Points, in no order, along strands that fork, close into loops and pass close to each other.
Two points are linked if the straight distance between their rows is under 73.8.
j_11: [-31  18  23 -54  -8   2 -23  11 -15   7   1 -24  -3   8   1  12 -14  -2
  41 -32]
j_530: [-21   5 -11 -13   3  -1   3  -4   5  14  46 -10  -7 -20   1 -28 -10 -23
  22  -7]
j_885: [ 22 -17  53   9 -11   0   5  -3  17  -7  -4  37  21 -42 -20  35  -1   1
   9   8]
j_686: [-21  -8  10  -3 -21   0 -10   5  17   2  28 -32 -28  17 -34   0  -3  15
 -20  28]
j_505: [ 41 -24  16 -22 -14  -2 -27  26 -48  25  13  14 -43   4 -19   8  59   5
  32  20]
j_888: [ 26 -30  41 -14  -6   5 -21   4  15  -9 -10  27   1 -22 -14  11   6 -12
  26  -9]
j_836: [ 19 -17   2 -12  10  28   5  20 -41  -6  11   7  15   3  19  37   0  -8
  23  31]
j_595: [-15  15 -29  14   8 -20  -7  36 -10 -26 -47   2   9 -26  23 -37 -36  -1
  -7 -29]
j_690: [ 29  34 -35  24  -8 -11  -5  -3  -3 -15  15   1  13  18  11 -46  -6 -23
   9 -10]
j_130: [ -5   2 -17  -1  32  16 -10  20 -13 -10 -36  36  17  14  12  14  10 -22
  21 -10]
j_371: [ 14  16  24   7  -3  -4 -11  35 -18 -13   5  14  27 -18   5  -3 -15   2
   8  11]
j_726: [ 42  -6  -2  32  -2 -26   5 -14 -34   9   7 -12  23  15  25 -18 -15   5
 -18  -2]
j_52: [ 22 -16 -23  50   5  -7 -18  -1  19 -15 -26  17 -21   6 -13 -21  -7  10
 -38   7]
j_482: [  5 -14   1  -2  14  19  11  -6  11  -6   6  30  19 -23  -2  14 -15 -25
   6  14]
j_780: [ -5  31  28 -13  -8  -3 -20  23 -15  -9   1 -15  17  12  11 -11 -12  -4
  25 -14]
j_660: [-14  19 -20   5  20  -3  -7  -9   8  30  18  -1 -11  41   1  -9  27  -8
  13 -19]
j_527: [-15 -18  12 -16  25  25  25 -12  21  -7   0  40  24 -31  -9  56 -10 -16
  19  32]
j_106: [-40 -14  -7 -15  31   8  -6  14   3  -7 -49  17  40  -7  15  20 -23 -22
  23 -12]
j_365: [ 27  -9  30  34   7   5  20  14  -8   3   5  56  11 -43  -3  25  31  15
 -10  52]
j_390: [-39  14   1  10   9 -12 -10  11  41  -4 -12  34  14 -22 -11 -30  -8 -15
   0 -20]
j_920: [-38  28   7  -9 -11  -1 -14  10  46 -19  -6  -1   1   6 -22 -34   2 -10
  16 -32]
j_501: [ -2 -21 -22  24   2   8  17 -22  12 -14 -25 -32  -6 -11  13  11 -45  17
 -48   8]
j_2: [ 22  30 -50  23  -4   0 -12 -14  19 -31 -20   5  -4  29  -4 -31 -18 -13
 -10 -13]
j_719: [-34  -5  23 -38   2  19   7   4   1 -20 -16 -26  20 -15   9  40 -43  -3
  14  -4]
j_912: [-40   6  20  -7 -13  -3  -1  11  14  16   9 -35 -20  11 -11  -4   6  38
 -47   5]
j_936: [ 26 -23  -8  33  16  11  12   1   4  -7  -4  37  12 -29   9  16   4  -6
 -22  33]
j_502: [  2 -11 -14   7   2  12   2 -20  14 -24 -55 -23  -1  40   9   0 -23   3
 -22 -37]
j_742: [ 15 -17 -18 -32   2  24   1   6 -47  -1  37 -23  -2   9  12  14  -6 -17
  36  28]
j_668: [-48  11   4 -42   7  12   2   8   0 -16 -26 -24  15   7  17   6 -27  -9
  20 -35]
j_199: [-15  -1 -34   4   1  20   7 -37  26 -24 -52 -18  -4  15  18   2 -37  13
 -63 -20]
j_566: [-29   0 -15  -3   5   4   0  14  18 -11  14 -15   0 -21   0 -17 -27 -13
  -3   9]
j_85: [-40  57 -37  -4 -14   9   6   4  41 -19 -15 -18 -21  40 -23 -42   8   1
  -3 -13]
j_761: [  4 -25  17  28   3  -4  -3   3  11  -8 -22   2  -1 -10  -9   0 -10  15
 -23  -1]
j_603: [ 49 -42   4  24  -8  -1  22 -31 -13   5  29  20  -1  -6 -12   9  16  -6
 -15  35]
j_897: [ 11 -23   2 -11 -29 -21 -13  -4  -3   5  47 -37 -25  25 -37  -7  10  11
   7  20]
j_664: [ 13 -25  45   2   0   5   4  23  -9   0  -4  52   4 -60 -21  35  22   6
  18  35]
j_66: [-47  -6 -23  -3  24  17   5 -11  52   9 -17 -10 -33  36 -17  -8  23  -2
 -12 -18]
j_472: [ 43   1 -14  44 -22 -36 -10 -19   5 -10  15   4   2  29 -23 -42   8  -1
 -24   1]
j_372: [-10 -17  15  -4  -2  -3  -8   1   7 -18 -43 -13  -4  21   5  -8  -7  -4
  13 -52]
j_16: [ 38   6  10  -2 -13   3  -9  44 -48 -10  21  11  17  -9  10 -25   5 -10
  22  25]
j_124: [-11  -7  12 -12  10  -3   7 -37   9  24  13  -8  11  -9  24  -6 -12 -10
   4 -42]
j_561: [-17  15 -37  35   6 -10 -12  -8  38  -3 -14   8 -25  -1  -9 -33 -12  18
 -58   9]
j_616: [ 31  -2 -20  39  -9 -33   3 -13 -27  -6   1 -28   9  11  14 -11 -28  26
 -51  25]
j_610: [-48   1  22   8  10  -1  -4  -7  46   8 -31  22  18 -13   1  -1  -3   8
 -31 -25]
j_187: [ -6  -8  41  29  12 -13   5  19   9  -9 -32  19  27 -39   7  -2 -16  22
 -23  -8]
j_585: [  5  37  -8   2 -16 -21  -4  -7   4  11  -3 -29 -12  78 -20  -6  35   7
  19 -23]
j_114: [-19  19  -6 -43 -31   2  24 -63  21   9  10 -48 -15  54  -8 -17  25  16
 -32 -35]
j_346: [ 43 -21  11   3 -14 -10  23   4 -62  28  47  14   0 -28  22  -5  24  -5
  10  30]
j_631: [-19  22 -32 -31 -30  12  31 -36  34 -11 -28 -48 -26  64 -15 -26  35  23
 -42 -33]
j_844: [ -4  30 -50  20  -3  -7 -14  21  15 -31 -46   0  -6  -1   7 -42 -23 -15
   9 -37]
j_782: [-48   6  24 -16   2  10  25  11   1  -6  -8 -25  31 -36  20  44 -39  25
 -11  14]
j_930: [ 37 -11  27 -44 -10   8 -10   7 -47  26  14  18 -20 -61   5  49  20  -1
  40  10]
j_327: [  0  21 -24  -1 -22 -16  20 -23  19   3 -17 -44 -28  70 -11 -24  29  16
  -7 -39]
j_801: [ 43 -35   7  -8 -16  16  27 -28  -9  10  45  26 -10 -24 -11  42  29 -12
   7  50]
j_105: [ 19  20  -7  -7  -1 -17 -10 -20  -9  21  28  -2 -10  60 -17  -6  38 -12
  31 -16]
j_443: [-41   4  33 -10  -6  -2   6   2  -6  11  -1 -33  12 -10  18  19 -13  29
 -32  -1]
j_903: [-23   5   4  28  34   6   7  12   9  13  -6  14  17  -9   7  36  -7  25
 -34  43]
j_752: [ 13 -15  16   4  -8 -21  15  -4 -41  37  57 -20  -3 -32  16  -3   4  18
   1  15]
j_317: [ 13   9  26 -16   3  17  21  10 -43  -8  24  -2  26 -22  10  63  -5   5
  26  45]
j_63: [-26  22  -3 -15  16  -1   7 -41  28  29  14  -3   0  24  11 -18  11 -10
  -1 -44]
j_35: [ 28 -11 -10   4 -11  10  13  41 -58   9  27  15  -3 -38  17  -7  15  -5
  14  47]
j_981: [ 32 -10 -31  44  10  -2   5  -6 -14 -22 -21  -5   9 -17  20   7 -44  17
 -40  27]
j_582: [-20  -9  20   5   8 -11  12  14 -22  26  25 -22   1 -35  24   7 -18  14
  -4   6]
j_138: [ 18 -20  13 -32  -7  18   7 -24  21  -1  48  23  -8 -25 -26  23   4 -20
  20  42]
j_509: [ 45 -20  33 -34 -23  12 -29  30 -35   4   7  20 -27 -32 -19  21  31  -7
  42  19]
j_19: [ 11 -10   3 -23   8  14  10 -35  23  -5  42   2   7  -2   1   5 -19 -26
   9  26]
j_916: [-60  -8   4 -16  25   3  -5  -3  35  20 -30  13 -10   8  -3   7  15   0
   1 -37]
j_964: [ 11  10 -23  17  -2 -16   0   7   3   4  40   2  -9 -11  -1 -52   5 -21
   9 -12]
j_469: [  1   2  22 -23   2   6 -10   8 -34  19  47 -12   0  -8  -4  46   1  23
  21  43]
j_597: [ 26 -21   6  14  13 -13   4 -27 -20  29  21   8   6   0  18  -7   7 -10
   4 -17]
j_845: [-40  40 -37  26   2 -11  -4   3  28   3 -29   1 -18  -5  10 -40   4  25
 -57 -25]
j_524: [ -7  28  -6  -9 -25   6 -11  -7  44 -25   7 -16 -15  35 -36 -28   4 -11
   9 -13]
j_946: [ 19  24 -49  38   0 -14  17  -1   4   1 -37 -22 -18  39   2 -30  12  -2
  14 -50]
j_729: [-16  18   4  22  18 -22 -15  33  -1 -17 -48  26  29 -18  13 -18 -18  10
 -17 -12]
j_196: [ 26 -23  35 -29 -15  -5 -38  18 -10   2  -5  13 -31 -22 -24  10  21  -5
  47 -23]
j_739: [ 36 -20  10  15 -28 -27 -10  -8  -7   5  42   1 -10   9 -25 -31  18  -2
  -5  20]
j_165: [  6  -3  -1 -37  -7  -5 -20   8 -42  12  52 -39  -6  23  -6  22   0   6
  30  36]
j_312: [-40  70 -51   8  -2  -9 -10   5  45 -10 -28   8 -13  20   1 -39   5   7
 -29 -18]
j_869: [-20 -40   3 -23  19  23   3  19 -14  -9 -20  -6  13 -17  15  30 -21 -20
  30  -5]
j_909: [ 12 -12  10 -38  10  -4 -16  -1 -30  40  31  -1 -17 -33  11  29  10  -7
  43  -2]
j_212: [ 56 -36   3  26  -6  25  18 -12 -22  -2  -4  45   1  -5   5  20  29  -7
 -18  47]
j_191: [ 26   8  -2  13  -3 -11   1  -3 -11  -9 -26 -18   1  41   6 -22   9  -5
  14 -57]
j_70: [-41  -8  16   0  24  16   7   5  23   0 -18  21  25 -16  -7  52  -3   8
  -3  33]
j_853: [-12  33 -15  11  31   4 -11   5   3   9 -25  17   7  40  16  -2  19 -15
   5 -28]

A tip is a point with one link. Name the tips that can be reached along the links from each point below, in the order of the rows.
j_916: j_566, j_66
j_191: j_472, j_114, j_946
j_509: j_505, j_903, j_909

A piece is two or more points that can be reached from each other along the links. Count, over all rows, the pieces, the separate loops (a circle has one, a figure eight two, a Y none), the forks (points with three links) and the tips (points with one).
pieces: 4
loops: 3
forks: 6
tips: 8
